Each row is a point on a tangle of strands that fork, close into loops and nearly touch. The rows are in no order.
Points whose rows are less than 19.2 apart are linked; no others are.
Q_382: [-11   7   7 -24  -2  -2  -2  -9  -6 -13  20   5]
Q_667: [ 10 -11 -11  -8 -13  16   6  20  -8 -13 -19 -11]
Q_740: [ 10  -6 -14  -8 -19  13   3  20  -3 -12 -22 -13]
Q_53: [  7 -17  -8  16  -2   7   7  -4  -3   5   2   2]
Q_199: [ 16  -4  13  -2  27 -10  22   7  -5  13  -9 -15]
Q_672: [ -8   7  17   8  17 -13 -13 -15  -5  -5  -2  12]
Q_639: [  5 -14   3  15   6  17   2   3  -7 -12 -10   6]
Q_764: [-10   8   7 -10   0 -24  -7 -11   0  11  13   5]
Q_388: [ -1  18 -16  -7 -15  12  -2  18  18  -1 -17 -17]
Q_380: [ 18 -15   8  -2  20   3  26   3  -7   5   4  -8]
Q_829: [-11  24  -8 -16  -5   5  -1   3  13   1  15  -6]
Q_196: [ -8   0  18 -22   3 -16  -3 -13  -8  -4  17   8]
Q_976: [ -4   1  -8  15  -6 -24 -10 -15   2  15   4   3]
Q_663: [ 12 -18  -9   3  -7  13  11  12  -2   4  -1  -2]
Q_592: [ -2  24 -19 -13 -12   8   1  14  26   1  -9 -19]
Q_322: [ 16  -1  10   2  23 -15  21   8  -3  19 -11 -18]
Q_404: [ -3   0  11  17  14  -6 -13 -12  -5  -7  -6  13]
Q_697: [ -7  26 -13 -19  -7   9   2   6  21  -2   9 -12]
Q_248: [ -8  -2   5 -27  -9  -4  -3  -8  -7 -17  21   7]
Q_973: [ -7   4   2  14   3   3 -11  -4  -1   1  -5   6]
Q_555: [ -8  17 -11   2  -8   6  -8   9  14  10   1  -2]
Q_745: [ -8  11  -2   5  -3 -13 -11  -7   5  15   7   6]
Q_512: [-10  12   2  -2  -1 -17 -10  -9   2  14  12   6]
Q_356: [ 13 -19  -9  11  -3  10  12   3  -2   7   4  -1]
Q_516: [ -6  16 -15   1 -11   9  -6  14  16   6  -4  -6]
Q_838: [ 11 -20   4  15  12   9  12  -7  -8  -8   1   5]
Q_82: [-4 -1  1 15  2  9 -7 -1 -3 -2 -9  6]
Q_879: [-12  21  -2 -14  -2   2  -4   0   7   3  13   0]
Q_107: [ 13 -17   0  -2  -1  19   9  14 -11 -15 -14  -4]
Q_240: [ -6  -4  15 -26  -4 -17  -2 -11  -7  -4  20   8]
Q_336: [-11  12   7   4   8   0 -12  -5  -1   1   0   5]
Q_34: [  6 -13   7  22  13   4  -1 -13  -7 -14  -5  13]
Q_965: [  3 -10 -10  18  -6   8  -1  -1   1   8   0   5]
Q_393: [-11  12   8 -20   2  -2  -4  -7  -4  -6  17   4]
Q_966: [  2  -5 -12   9 -13  14  -1  13   6   4  -8  -2]
Q_511: [ -6 -12  11 -27 -14 -11  -2  -9  -8 -13  19   9]
Q_401: [ -9   1  11   1   0 -36  -6 -18  -1  12   5   1]
Q_456: [ -4  27 -17 -15  -9   8   1  12  25   1   0 -18]
Q_993: [-10   9  18  -2  14 -13 -12 -13  -5  -2   3  10]
Q_480: [  0  -2 -12  16  -9   5  -6   2   5  10   0   6]
Q_161: [ -5   9 -11  11  -7   3  -9   4   8  11   0   3]
Q_883: [ 18 -10  13  -3  24  -2  26   4  -6   8  -1 -11]
Q_572: [ -8   2  23 -16  10 -20  -4 -16  -7  -2  12  10]
Q_338: [ -8  -1   2  11  -2 -33  -9 -17   0  10   2   2]
Q_715: [ -5   5  -7  13  -6 -17 -11 -10   4  17   6   6]
Q_359: [ -3   7 -13   5 -13  13  -4  15   9   4 -11  -5]
Q_376: [-11  12  12  -5  11  -7 -11  -8  -3  -1   7   7]
Q_724: [ 11 -18   2   5   4  18   8  11  -9 -12 -11   0]
Q_302: [  0  -5   9  20  12   0  -9 -11  -5  -9  -9  13]
Q_647: [  8 -12 -12   7 -11  15   3  13   1   3  -5  -2]
Q_797: [ 14 -21   2  10  10  10  16  -3  -7  -2   3   1]
Q_585: [  3  10 -16  -5 -19  11  -2  20  12  -7 -24 -16]
Q_578: [-11  17   4 -15   1  -1  -6  -3   1   0  14   2]
Q_67: [  3 -12   1  18   4  13  -2   0  -5  -6  -9   7]
Q_518: [ 11 -16  -4  -8  -8  17   9  19 -13 -16 -17 -10]
Q_386: [ 16 -20   5   3  12   8  23   1  -7   1   4  -3]
Q_14: [  7   0 -17  -6 -19  12   2  20   3 -10 -27 -17]
Q_80: [ 11 -18   6  20  14   5   8 -13  -9 -13  -1  10]
Q_919: [ -9   4  12  -9   1 -31  -5 -14   0  11   9   3]

A piece is two or more points that can be reached from each other along the links. Count, over all rows, the pieces, the separate loops (a circle has one, a figure eight two, a Y none), the forks (points with three links) and the tips (points with one).
pieces | 3
loops | 2
forks | 0
tips | 2

Name the points in between on the shortest way along the links from the first point to the second, in order.
Q_456, Q_667 | Q_592, Q_388, Q_585, Q_14, Q_740
Q_883, Q_838 | Q_380, Q_386, Q_797
Q_322, Q_380 | Q_199, Q_883
Q_82, Q_667 | Q_67, Q_639, Q_724, Q_107, Q_518
Q_919, Q_976 | Q_401, Q_338
